Each row is a point on a tangle of strands that fork, close into loops and nearly touch. The rows are in no order.
In the rows, 128 means zero.
Two points are linked if the straight distance between their rows is under 162. Some points are linked to none.
Z462: [145 141 144 132 140 120  79 122 143 162 122 104 157 112 170 112 161 136
 163 136 104 169 112 126 120 156 111 103 163 139 106 132 151 160 160 163
 151  45 114 131 179 136 112 124 163 193 126 109 143 109 147  49 135]
Z591: [136 157 160 153  83  84 139 128 103  75 100 168  57 129 150  84 124  47
 195 132 104 119 113 166 147  95  89 137  73 167  64 165 157 128 134 146
  90 100 161  82 184 175 116 144  72 132  98  77 127 165 167  95 184]
Z209: [130 101 116 159 141 137 139 122 124 148 154 118 170 143 157 138 128 132
  68 103 154 138 155 122 133 135 159 154 113  91 134 115 124 128  91 113
 140 159 147 118  92 126 156  99 154 118 151 150 118  80 102 138 114]
Z756: [110 125 109 108 139 171 126 133 200 168 140 116 142  93  71 142 165 223
 115 135 109 140 119  81  81 169 109 103 206 102 200 119 131 130 151 130
 179 136  72 200  53  70 125 108 155 120 150 124 148 126 108 130  57]
Z593: [ 86 142 145 143 125  85 131 163 124 121 142 143  74 145  99  92 101 118
 156  91 130 116 132 133 144 129 179 121 115 127  88 163 132 118 134 168
  49  82 165 143 109 164 121 144  85 116 131 102  98 181 149 121 185]
Z206: [101 116 136 148 120 112 139 163 113 141 153 128 116 167 115 107  50 111
 103  84 137 126 133 118 150  77 178 187 129  67 146 107 112 123 123  95
  91 149 137 134 117 133 152 119 100 115 167 193  54 142 168 200 212]
Z823: [109 151 134  92 134 161 132  80 113 104 103 119 113  96  80 145 157 140
 201 152 139  86  94 106 130 132  98 109 182 176 147 116  83 122 172 105
 142 156 141 128 141  89 104 114 163 153 118 117 106 146 111 138 110]
Z152: [118 139 138 118 201 150  75 117 153 113 155 151  94 121  92 100  95 126
 203 183 109  93 114 102  90 150 158 111 180 133 135 113 141 126 132 143
 109  55 115 165 132 108 135 159 113 171 148  80 112 154 150  72 139]
Z282: [127 140 102  95 132 126 157 125 154 162 118  82 185 101 102 168 131 162
 125  99 121 142 109 125 115 147 142  93 123 116 152 128 127 155 139 135
 156 166 151 148 116 120 138 140 145 171 119 189 117 108 100 143 130]
Z58: [147 101 127 150  99 129 194 145 109 105 139 164 132 145 135 122 101  71
  64 148 153 147 164 139 132  76 147 187  45  78 160 134 165 145  84  92
 130 245 150 114  87 140 154 129 133  89 125 161 109  63 118 184 164]
Z665: [ 96 190 159 123 140 129 105  88 118 141 111 123 143  75  89 147 152 120
 194 159 121 113 106 159  90 134 137  89 131 161  81 165 135 168 140 134
 123 113 152 136 137 149 101 122 175 202 139 139 121 130 110  66 113]
Z272: [159 106 127 134 160 119  98 155 128 141 147 136 137 159 173 107  98 102
  96 131 135 136 143 125 124 128 167 150  94  95 131  85 138 112  99 133
 106  87 119 110 154 130 156 136 111 131 139 133 127 103 148 117 157]
Z146: [140 149 160 124 123 152 102 129 128 135 145 154 112  73  85 117 189 118
 137 132  84 142 146 106  63 121 108  96 118 113 160 191 162 108 150 109
 156 127 158 167 113 134  76 157 165 142 132 110 149 139 101 151  88]
Z648: [115  71 119 135 130 153  80 152 154 157 165 156 125 116 134  98 186 171
  45 114 134 158 182  79 119 148 116 117 163 110 133 120 107  98 133 104
 164  80  96 142  78 132 114  87 172  73 145 108 166 111 117 144  56]
Z456: [151 105 158 131 106 143 131 162 115 128 164 116 122 120 162 124 188 163
  83 119  84 177 125  95 140 138  86 129 139 118 179 145 134  95 180 107
 173 110 154 147 168 114  98 114 170  87 123 125 138 138 130 129 127]
Z432: [117 145 142 129 137 147 115 141 134 116 149 155  76  85  74  97 149 119
 147 110  94 137 140  92  99 110 133  92 121 115 147 169 125  95 158 121
 127 115 158 158 124 136  92 155 115 120 131 137 124 157 138 173 141]
Z731: [111 156 132 150  93  83 186 142 103 147 145 116 148 101 109 129 125  93
  98 106 137 162 167 155 108  92 161 128  48  99 109 213 186 155 120 145
 102 192 175 140  94 175 135 153 133 129 120 169 111 113 131 155 155]
Z784: [168  96 119 118 108 121 149 146 134 154 146  98 179 125 171 121 144 141
  27  93 106 193 149 100 104 116 117 115  73 100 150 132 126 128 130 115
 181 169 128 125 155 147 117 136 153 119 121 219 140  87 123 174 126]
Z212: [ 93 177 123 117 134 145 113  91 146 152  96 133 168  76  89 164 155 153
 177 143 137 112 117 157  86 156 133  96 147 152 109 140 135 166 114 140
 131 136 124 129  85 125 117 114 168 188 139 123 139 115  92  92  58]
Z795: [108 121 137 124 180 149  84 144 178 159 171 135 104 108  88  95 121 172
 139 121 113 126 140  71  90 152 156 102 175 101 162 125 122 107 154 140
 123  77 109 196  85  98 129 143 130 135 158 126 138 153 130 121 123]
Z496: [ 91 144 131 153  98 109 171 154 109 134 144 154 107 113  87 102 119  94
 108 103 151 148 170 151 120  67 157 132  65  97 111 187 145 147 114 124
 102 180 144 128  69 163 130 142 108 100 129 152 107 117 153 190 159]
Z582: [124  79 108 119 117 136 155 152 115  90 139 137  96 180 137 132  87 138
  73 134 156 121 122 128 187 116 107 156 119 131 121  83  76  91 125 103
 112 162  93  99 129  99 135 119  75  29 132 141 137 143 151 200 142]
Z915: [120 128 122 124 103 171 114 119 154 157 109 121 137  83  96 166 209 195
 106 145 116 135 136 101  94 164  75 111 198 123 176 136 141 119 140 112
 189 146  82 181  60  90 118  94 185 106 135  82 151 132  96 135  19]
Z768: [183 141 140 137 140  99 159 126 121 128 129 115 173 150 183 135  95  48
 116 124 120 142 122 139 119 108 151 172  57 108 141 117 176 153  90 138
 131 185 157 101 184 143 155 148 132 165 119 181 111  73 104 111 173]
Z788: [123 110 150 122  73 138 146 145  99 103 139 126  81 123 130 125 179 150
 125 101  96 162 126 113 167 136  81 127 150 152 144 166 107  92 192 114
 137 106 164 137 154 134  79 108 150  91 105 101 142 164 142 140 134]
Z296: [139 108 115  94 137 113 109 143 129 137 117  80 133 161 163 130 101 151
 130  87 129 136  92 122 170 141 131 115 144 130 106  77  78 114 151 158
 110  83  99  94 191 119 137 124  94 138 127 174 127 142 143 126 182]
Z571: [112 131 157 175 122 133 164 131 101 113 146 165 127 127 119 116 115  90
 120 109 133 112 159 141 156  78 161 207 109  94 152 153 145 135 129  75
 119 178 186 109 118 149 143  96 172 128 149 148  77 101 137 143 146]
Z526: [136 131 121 142 123 123 116 119 129 122 107 126 125 123 129 125 141 122
 136 114 139 136 135 140 140 121 129 119 106 146  95 141 110 124 114 137
 117 112 137  97 127 139 122 129 120 120 121 119 142 132 122 131 116]
Z372: [107 166 121 119 107  96 148  86 112 115  65 128 129 107 100 155 125 111
 178 124 157  81 112 179 134 111 112  86  96 184  52 149 105 168 106 141
  98 157 126  84 108 157 116 143  81 126 101 118 142 154  99 133 108]
Z690: [132 146 149 125  86 132 146 136 109 121 139 142 138  75  94 131 183 133
  92 114  93 161 156 115  89 104 107 104  89 109 164 214 153 124 148  96
 165 188 163 163 108 159  85 151 194 123 112 165 147 121  97 174  92]
Z804: [113 120 104 104 130 123 184 124 124 126 129  87 155 134 112 169  99 152
 120 103 134 105 100 116 149 133 154 138 134 114 172 120 104 143 150 119
 136 191 161 136 116 125 150 125 136 128 126 183  96 120 122 170 153]
Z877: [113 137 143 124 102 171  70 106 143 144 119 154 109  93  92 121 196 162
 147 161 127 121 151 108  94 156  64 106 223 139 153 147 135 104 150 113
 155  96  96 165  66  81  83  99 165 119 131  41 158 159 111 119  32]
Z30: [141 143 121 112 102 140 154  75 100 104  83 122 134 108 119 174 144  94
 158 151 140  93 110 161 123 123  83 128 113 173 128 147 129 158 136 105
 154 204 151  94 133 133 118 132 149 149  94 119 131 115  78 139  91]
Z333: [ 91 107 120 149  87 131 185 148 100 118 146 153 112 123 116 114 132 123
  70  99 147 157 181 130 147  73 133 168  86 113 128 160 103 140 119  88
 130 203 152 115  57 148 143 114 130  70 134 166 113 110 153 218 133]
Z266: [ 93 115 138 144 132 130 152 175 120 119 175 149  78 148  78  96  79 119
 113 103 136 122 157 110 141  84 168 170 126  80 148 142 112 102 133 103
  88 153 143 157  86 120 141 127  93  75 155 149  79 155 174 202 181]
Z488: [124 130 104 104 148 145 103 137 176 141 136 117 129 114  79 137 127 179
 128 111 134 128 120 102  95 154 141  89 142 123 142 129 108 104 122 145
 130 114 101 160  94 102 123 158  96 116 152 140 145 141 119 155 113]
Z968: [142 155 155 132 111 111 120 108 104  80  93 134  80 118 134 119 137  89
 196 142 106 107  94 141 137 121 100 103 112 184  90 142 136 118 140 141
 111 102 151  94 188 153 103 150  94 149 102  93 135 152 140  99 163]
Z663: [127 107 144 112  86 142 122 154 117 107 138 136  67 122 101 125 172 168
 100 119  91 147 129 101 128 151  79 100 155 144 145 165 136  66 165 127
 139  98 144 162 106 119  73 132 123  67 113  75 170 179 126 156  99]
Z880: [135 106 107 138 125 151 128 119 121  89 128 164  92 155 132 114 104 120
  97 152 166  85 136 140 166 111 100 160 117 149 107  95  84  79  99 108
 109 136  90  87 114 103 134 123  82  50 121  88 156 141 129 160 105]
Z70: [100 117  82 107 144 108 172 100 149 170 102  85 190 151 130 178  94 186
 104  97 185 107 120 149 160 152 159 119 127 133  98  86  92 142  87 152
 110 166 119 120  66 124 167 107 101 131 135 161 133 116  96 126  92]
Z485: [145 137 121 139 140 162 143  86 107 116 121 129 143 122 133 162 146 124
 146 169 152  91 123 134 131 134 114 161 139 143 166 106 134 131 117  88
 161 179 140 106 119  96 136 106 173 124 117 104 135 111  86 121  78]
Z55: [112 170 126 115 105 147 120  56  98 100  76 132 115  90  87 152 160 113
 189 160 145  75 111 145 113 117  74 109 157 185 106 141 101 141 133 102
 133 171 136 102 123 110  96 118 150 150 109 106 118 143 100 138  76]
Z515: [125 115 153 143 134 131 109 129 114  65 142 197  49 153 122  84  91  91
 161 153 126  69 137 137 179 102 121 189 141 142 115 104 107  99 125 121
  77  69 130  98 153 129 129 113  92 123 130  60 105 167 166  93 166]
Z319: [161 124  99  98 162 152 160 131 142 132 132 102 150 175 131 185  71 149
 134 185 140 110  77 124 135 183 162 129 145 122 195  78 146 110 107 131
 142 159 115 165 125  62 175 162 105  92 137 104 125 134 107 115 125]
Z633: [108 114  90 120 140  99 131 162 127 156 149  97 127 182 117 139  55 141
  90  86 148 120 124 111 139 135 193 134 133  76 154 106 116 109 112 132
  90 143 133 159 116 118 178 136  76 110 165 181  82 135 140 172 197]
Z879: [139 133 146 105 137 110  90 136 121 105 108 125  87 136 148 121 122 104
 184 135  95 128  92 141 124 149 119  86 116 171  81 123 138 121 141 174
 100  43 135 116 199 158 117 168  85 166 101  84 140 165 151  75 174]
Z791: [161 101 115  92 140 115 130 152 126 129 131  85 138 149 150 117  90 126
 107  91 124 156 104 122 146 116 137 110 106  97 131  92 101 124 140 127
 122 128 107 111 194 129 135 145  96 128 134 205 118 124 143 182 194]
Z430: [115  77 131 135  88 119 177 155  95 121 139 118 126 181 163 141 125 143
  53  98 129 147 133 135 195 109 112 182 128 122 138 116  81 115 149 104
 125 163 129 101 136 129 136  87 126  58 132 163 126 128 150 185 146]
Z64: [177  85 128 116 159 150 158 135 110 123 156 111 170 173 166 170  97 126
  84 154 125 132 112 112 160 129 140 179 127  96 207  56 135 118 123  84
 168 185 121 124 170  82 158 106 163 101 134 151 110  85 104 126 141]
Z210: [141 107 130 152 167 169  95  79 110 111 127 150 143 133 165 135 145 120
 143 187 149 100 139 124 138 125 105 184 176 143 160  72 128 124 119  91
 154 118  94  93 156  91 137  74 172 128 127  80 136 105 117  88  74]
Z844: [111 122  98 104 170 122 106 113 159 138 111  89 157 138 135 136  98 164
 158 120 149 120  98 124 136 147 148  88 173 148  99  69  81 151 124 160
 124  78  76 119 150 116 148 123 101 166 131 157 142 134 136  94 146]
Z318: [157 145 111  93 103  83 141 113 141 153  90  73 186 113 161 153 135 133
 132  74 129 146 116 163 125 125 113  67  81 164  67 132 105 167 119 186
 111 124 108 102 166 162 117 162  92 160 111 183 159 126 121 124 139]
Z967: [141 105 130 171  98 137 164 163 103  94 148 194 103 167 152 104 109  67
  66 140 141 141 170 141 148  73 129 200  59  81 151 126 158 109  93  80
 116 189 137 107  99 131 155 131 114  67 143 125 106  88 160 174 155]
Z208: [117 145 150 135  92 170  82  99  97 117 119 156  80  87 104 115 201 112
 161 153 112 117 142 113  99 140  54  98 195 161 119 152 148 104 150 103
 134  77 145 136 116 114  58 114 164 138 124  41 159 160  97 111  64]
Z335: [105 148 141 119 122 125 136 134 131  71 122 143  55 121  62 103  96 106
 189 138 117 103 102 127 141 108 127 102 118 159 112 151 112 116 130 141
  86 135 136 134 122 134 110 147  59 106 112  98 117 188 157 178 182]
Z7: [121 116 109 137 109 136 186 109  98 105 121 155 134 117 107 134 105  94
  97 121 157 107 161 156 140  77 132 169  69 119 134 137 121 164 103  92
 129 237 145  90  71 155 139 115 141 115 127 157 109  86 117 197 120]
Z815: [159 162 136 147 105  80 166 133 116 134 142 106 176 125 157 123 125  70
  98 113 116 151 146 146 102 107 145 145  41 111 111 196 187 151 114 164
 115 176 165 135 160 172 138 168 144 162 113 168 123  92 115 119 143]
Z142: [104 154 152 129 149 129 115 126 127 106 141 126  89 122  97 132 129 130
 215 161 108  95  82 117 127 166 153 107 176 154 128 134 140 118 158 138
 110  87 175 173 137 119 117 145 129 166 146  73 105 181 138  69 148]
Z337: [116 126 145 125 167 146  97 137 130 103 171 157  83 100  73  75 102 105
 158 104 110 114 135  93 121  84 145 113 117 104 135 122  93 104 143 107
 101  92 127 124 142 139 104 143 107 148 140 167 104 145 167 172 178]
Z463: [189 145 134 118 161 118 138 129 138 142 136 104 191 134 170 136 110  91
 115 132 108 169 127 119  92 136 153 135  99 101 167 129 183 150 112 143
 159 144 151 140 185 121 146 155 147 165 118 163 127  84 103 103 152]
Z351: [103 112  92 113 132 104 161 146 140 122 129 103 121 167 103 131  55 125
 123 102 164 102 116 127 151 106 171 136 114 110 110 108  94 126 102 136
  85 164  99 124 109 121 171 141  48  87 137 177 104 150 153 195 182]
Z352: [ 91 126 148 138 123 108 155 170 130  94 148 152  60 152  93  98  72 109
 157 108 134 123 126 124 163 102 162 148 119 118 118 137 137 118 133 127
  80 125 140 136 121 133 139 136  65  89 133 117  87 179 176 182 218]
Z156: [129 139  91 121 156 124 168 100 135 133  88  95 176 152 135 182  84 148
 138 143 170  93 103 170 141 164 152 129 136 163 112  85 121 143  91 146
 129 167 133 115 106 105 162 123 129 136 129 127 128 109 107  93  92]
Z450: [132 132 134 146 153 183  75  82 124 131 117 154 137 103 138 114 187 129
 158 182 138 130 129 121 107 139  91 145 196 144 150 115 147 154 148 110
 166 103  99 124 129 102 109  75 200 149 126  70 139 110 121  91  68]
Z518: [ 81 171 128 128 109 110 167 121 104  86  99 143  75 100  61 119 111  93
 182 144 143  95 121 163 129  91 114 108  92 163  78 183 121 152 120 122
  95 173 146 112 106 149 115 148  94 116 115 117 114 164 120 172 144]
Z355: [159  98 129 150 121 115 132 168 104 127 147 152 129 178 172 109 103  91
  60 114 129 158 149 130 152 108 145 168  70  81 141 120 149 109 115 111
 120 136 137 104 146 134 148 127 109  85 140 142 122 108 146 156 168]
Z115: [156 116 130 114 104  92 159 153 118 113 114 122 100 160 145 112  92  92
 126  94 125 156 116 144 160  90 121 122  76 118 106 116 124 137 127 136
 110 140 108  77 165 143 143 155  64  92 119 176 122 148 170 183 208]
Z572: [101 133 155 136 193 140  73 132 129 119 165 163 105 109  88  78  83  99
 166 116 128  92 149 117 107  83 172 135 132 107  94 116  96 128 113 126
  88  66 128 122 141 166 128 125 111 209 153 152  70 133 167 118 190]
Z37: [115 143 140 154 148 128 128 115 112 106 135 152 123 118 104 124 118 101
 140 125 141  91 146 146 141 109 148 160 115 132 126 145 119 131 121 107
  99 142 161 106 115 145 125 109 140 137 126 121 103 123 128 130 136]
Z127: [136 143 111 109 145 125 142  99 148 132  80  95 162 140 145 175 122 147
 185 168 148 108  81 149 143 167 136 120 173 167 139  98 136 147 131 137
 150 128 127 129 147 104 151 118 144 155 121 107 135 124 112  74  91]
Z478: [ 83 149 108 115 119 121 187 132 129 120 122 106 129 115  64 161  99 159
 151 102 147  85 116 127 150 121 158 130 143 128 128 156  93 127 137 129
 112 183 153 154  83 122 140 133 113 112 124 148  96 154 123 173 144]
Z865: [172 142  96  84 115 117 154 119 152 152  97  71 200 102 147 162 121 154
 118  97 134 157  99 139 110 145 111  63  84 145 127 109 126 150 124 156
 159 151 112 124 151 139 124 165 121 164 115 190 152  99 102 139 119]
Z381: [150 131 110 126 101  91 107 120 125 153  90 112 148 123 173 136 142 120
 104 100 148 150 138 152 126 123 108  84  75 145  65 139 107 134 107 173
 120  93  98  97 144 166 109 160  89 119 112 129 182 128 116 132 113]
Z219: [145 166 163 146 123 126  91 118 143 147 119 117 157 112 175 125 178 118
 170 172  81 167 117 131  95 166  82 112 171 148 136 146 204 165 160 149
 165  69 128 152 160 116 101 128 188 184 108  63 159 125 132  35  99]
Z886: [119 137 139 142 161 147  66  71 121 123  87 141 130 147 161 116 144 125
 191 204 138  83 112 157 117 141 105 142 189 187  72  82 133 171 111 139
 138  57  82  82 148 142 134  98 143 197 108  71 146 121 141  36  99]
Z981: [111 164 124  90 147 161 131  74 143 117 101 112 143 117 100 172 141 158
 227 183 141  88  73 117 119 167 105 112 217 180 151 106 117 146 154 120
 147 136 109 146 123  76 133 115 154 166 122 102 114 155 115  90  85]
Z422: [163 120 123 122 180 123 105 135 140 148 140 105 163 147 174 146 103 121
 137 137 116 146 102 126 101 152 170 121 121 108 150  98 168 138 122 145
 138  84 120 136 185 118 159 154 121 170 135 147 115 106 137  72 168]
Z433: [116  71 123 139 115 140 119 167 128 148 169 122 135 143 163 136 177 190
  16 102 124 168 158  87 131 148 125 136 168  99 154 127 101  93 137  98
 158 114 124 157 106 122 139  83 153  54 142 127 145 120 128 151  87]
Z959: [134 142 154 166 159 151  72 102 132 144 138 153 160  99 165  89 187 113
 152 186 115 147 150 119  87 153 108 140 184 138 137 121 188 185 139 136
 169  66 107 139 135 126 117 100 206 189 129  58 138  97 133  52  87]
Z483: [143 159 149 115 144 109  89 113 128 126 110 105 139 109 152 123 147 111
 190 148  98 136  99 144  98 133 121  86 134 167  61 131 146 162 134 166
 126  54 131 118 194 167 112 148 123 218 123 136 124 121 145  43 158]
Z735: [109 152 102  89 137 155 111 121 191 163 114 109 141 104  68 150 136 202
 157 134 120 119 106 113 100 179 115  90 186 134 150 114 121 118 140 152
 140 123  80 187  77  78 127 138 112 138 145 123 153 150 104 119  79]
Z863: [ 79 134 144 147 127 118 118  90 110 127  88 132 120 144 151 129 139 142
 195 152 157  79 109 151 179 157 123 144 187 181  77 116  94 138 131 143
 101  94 143  96 124 132 129  77 145 156 134  79 118 153 127  41 116]
Z632: [159 106 123 103 153 154  83 154 168 163 133 114 117 115 128 123 160 174
 113 137  97 176 115  98  99 166  92  88 166 115 177 102 140 113 157 141
 178  70  64 159 143  86  97 139 134 110 126 118 171 126 129 121  98]
Z25: [ 87 145 130 137 150  84 119 129 127 113 116 128 101 169 119 127  76 117
 179 119 145  77 114 149 156 145 186 139 142 146  73 126 109 128 104 158
  69  82 143 122 118 147 159 125  82 140 133 108  97 165 135  80 165]
Z504: [146 102 119 101 190 177  38 129 174 121 176 177  73 124 114  71  92 142
 138 179 113 107 153  77  83 146 116 112 175 117 135  85 126 102 123 149
 118  30  33 169 121  95 126 152  97 141 137  80 165 139 154 126 112]
Z75: [114 154 138 125 188 148  67 107 136 117 139 156 112  87  85 102 117 111
 200 164 123  98 120 124  83 109 162 110 132 142  95 119 131 143 110 134
 115  75 123 132 144 144 127 141 126 205 139 129 104 121 149  95 150]
Z124: [142 136 170 166  81 100 176 141 109 100 141 154 128 138 159  97 132  65
 118 113 105 142 149 143 158  63 121 217  87 112 147 157 161 144 145  90
 128 198 182  96 170 159 126 110 160 134 119 158  90  97 138 139 177]
Z53: [146 141 113 127 138 134 149 140 135 121 123 113 126 156 122 174 106 135
 151 164 123 107 102 131 132 177 158 120 134 126 181 133 167 101 128 144
 124 137 155 169 119  82 151 174 107  91 121  78 134 159 108 105 118]
Z135: [172 105 114 117 185 161 147 123 137 144 156  98 180 167 148 176  83 146
 112 182 124 115 102 112 141 154 165 150 171  87 223  52 152 122 121 110
 163 155 112 168 136  55 173 120 152 114 153 130 113 101 110 102 130]
Z717: [164 111 149 153  98  97 133 143 110 137 165 110 172 129 202 105 156 102
  58  90 104 178 162 100 121 111 122 151  90 101 136 161 142 125 136 125
 151 142 164 120 178 159 118 124 174 138 123 184 119  98 134 131 140]
Z237: [117 134 119 114  90 125  80 136 183 190  98 126 173  91 123 145 205 186
  84  99 122 173 150 144  86 165  88  86 157 113 112 143 140 134 107 147
 173  99  53 162  52 128  99 117 160 128 134 109 181 112 107 118  22]
Z487: [152 108 123 131  90  71 135 134 107 128 110 112 118 157 178 116 125 115
 100  89 138 156 137 151 166 113 109 111  66 141  71 135 113 132 124 172
  95 104 107  79 172 166 124 147  62  85 114 138 170 149 153 143 163]
Z734: [142 128 135 112 117 149 144 147 132 121 125 122  91 135 100 166 151 164
 136 143  94 137 101 106 124 161 106 107 156 130 187 149 156  90 158 127
 147 126 149 182 123  79 117 164 117  86 113  77 154 175 121 140 113]
Z901: [139 143 156 153  94 103 155 154 107  76 105 175  57 151 144  76  95  46
 193 131 115 120 113 174 166  70 108 160  70 126 100 137 164 144 121 127
  88 126 124  74 191 164 146 139  62 111 102 110 100 140 178 125 208]
Z168: [131 104 132 138 154 136 115 143 132 141 134 118 123 168 168 130 111 145
 144 145 127 116 107 126 156 164 138 152 174 130 150  97 144 106 141 137
 118  71 131 138 149 104 149 111 130 121 136  78 128 136 130  63 138]
Z507: [147 127 151 166 122 123 118 152 112  78 129 203  50 169 151  88  88  53
 151 143 116  99 136 161 167  87 134 193  90 113 116 109 164  97 109 108
  82 106 133  71 157 144 144 117  78 107 118  93 103 142 170 100 183]
Z709: [123 135 151 143 128 110 104 138 108 140 140 137 118 115 144  86 127  96
 143  81 120 141 140 128 140  93 133 122 107 125  81 148 105 144 134 141
  97  72 141  96 174 184 109 121 119 181 124 171 106 116 164 113 191]
Z285: [116 105 121 128 144 120  98 177 142 130 170 166  66 155 105  88 100 126
  79 104 148 125 176  98 125 127 160 107 103 103 105 127 116  79 108 152
  72  73 112 148  94 131 133 160  66  83 143 110 145 165 149 152 161]
Z457: [119  98 118 124 162 142  71 154 187 168 161 132  98 119 109  90 141 195
 110 129 108 157 144  85  99 181 118  96 194 109 149 110 123 107 159 162
 140  34  60 176  96  93 110 131 123 121 144  91 166 150 133 110  97]
Z876: [124 102 103 121 120 146  71 141 182 179 123 154 138 105 129 112 180 176
  68 128 124 161 167 110  86 152  87  94 165 121 117 108 115 106 110 134
 177  75  32 141  58 119  92 118 155 103 135  99 190 117 112 144  28]
Z249: [ 99 104 113 144 160 138  76 118 143 160 152 126 148 115 139  95 123 145
 112  89 146 136 163 106 127 117 147 134 161 120 105  94  74 123 118 122
 129  77 116 113 120 148 126  87 155 169 144 165 118  96 133 135 121]
Z517: [147  96  94  98 113 122 159 158 123 163 130  85 153 147 136 139 120 158
  51  82 121 174 116 103 123 124 124  84  83 107 140 109  91 123 127 128
 147 164 108 130 144 129 135 144 105 103 118 218 145 107 135 200 160]
Z425: [119 173 150 128 155 101 120  93 106 109 113 126 146 111 134 128 124  87
 204 159 119 108 107 161 107 113 153 110  99 163  73 147 143 174 122 141
 114 124 167 101 185 171 130 136 136 208 133 142 103 108 123  60 158]
Z619: [112 159 143 129 122  96 152  79 100 100  68 122 124 154 142 154 126 113
 226 187 142  72  71 173 151 162 137 148 143 197  90 127 132 138 125 132
 106 131 173  99 155 133 152 115 126 152 127  74 110 152 114  38 117]
Z562: [134 117 100 103  74 101 187 113 105 115  86  97 144 126 133 183 132 133
 104 122 133 119 114 152 152 127  90 121  83 155 134 149 112 165 142 136
 150 217 140 101 126 145 128 152 135 114  89 144 145 133  99 161 116]
Z139: [162 148 112 123  66 104 142 123 131 156  94  99 193 105 165 168 169 134
  69 101 121 162 145 157 102 141  90 101  77 134 100 173 156 128  98 156
 151 159 120 129 124 146 102 155 144 135 104 127 181 103  95 110  55]
Z134: [109 155 102 130 112 143 123 114 174 185  87 107 189  92 120 168 171 191
 126 125 139 143 130 161 103 173 108 107 163 129 122 138 149 164 113 153
 165 130  96 150  62 117 124 105 170 149 134 104 155 108  85  93  28]
Z962: [121 117 130 151 114 123 165 138 107 157 157 106 181 128 142 143 132 143
  62  96 140 138 162 129 118 124 166 162 122  79 158 151 138 148 109 113
 150 193 188 154  90 152 159  91 193 147 150 177  93  80  97 141 121]
Z228: [107  73  99 117 103 121 143 170 113 151 155  98 142 182 163 142 137 190
   4  94 141 166 131 113 175 145 124 132 132 106 130 103  76  91 125 105
 135 145 109 134 120 117 147  95 124  52 139 154 148 116 124 163 115]
Z137: [114 155 120 125 134 104 154 108 122 101  86 132 108 158 117 154  98 112
 186 163 145  64  94 169 153 142 156 145 123 165 107 130 134 133 102 137
  90 144 154 110 126 125 163 142  95 114 117  84 113 164 118  90 123]
Z20: [177  96 128 121 136 153 104 150 148 144 149 125 152 113 159 127 181 159
  65 133 101 193 138  93 102 147 101 111 127 100 181 119 153 103 136 111
 198 114 108 155 150 113 112 136 166  96 123 139 159 102 118 134 100]
Z753: [144  98 114 143 140 166  94 104 108  95 136 168 106 138 160 115 144 118
  97 163 154 108 160 124 155 123  97 172 151 139 134  88  97  94 122  93
 135 106  99  91 130 105 124  93 134  84 124  79 157 113 127 135  79]
Z224: [102 119  92 135 135 128 127 124 148 174 138 105 176 130 119 141 113 166
  65  91 164 140 147 132 119 144 170 117 128  98 113 119 109 130  88 148
 119 149 133 150  61 126 153 116 118 122 149 155 134  99 114 129 102]
Z197: [149 130 163 165  79  89 157 122 109 122 146 121 155 130 198  79 136  71
 111  81 102 157 158 131 156  77 115 167  75 129  97 160 122 154 148 126
 125 160 155  90 201 171 102 124 155 159 122 196 105  97 148 125 166]
Z508: [134 134 139 146 111 141 173 127 111 123 153 132 161  87 113 133 157 113
  88 118 123 148 158 118 112 101 138 145  87  98 156 178 142 147 135  95
 154 209 183 139 103 150 119 125 196 137 116 172 120  94 106 166 110]

How many points has the smallest loop of links through each point below? Write - if it is on no loop.
Z784 | 12
Z237 | 19
Z272 | 12
Z968 | -
Z53 | -

A fork is a point with three links, a tip a point with one. Leave the first point through the second and follow the links. Name the first fork or tip that comes.
Z127, Z156 | Z142
Z432, Z146 | Z30
Z526, Z37 | Z791
Z64, Z135 | Z208
Z208, Z877 | Z64
Z425, Z665 | Z210
Z582, Z430 | Z483
Z791, Z517 | Z381

A tip is a point with one link. Name the tips that can be reached along the links from each point below, in the order of the rows.
Z70 | Z515, Z142, Z562
Z488 | Z64, Z208
Z518 | Z372, Z351, Z863
Z381 | Z844, Z478
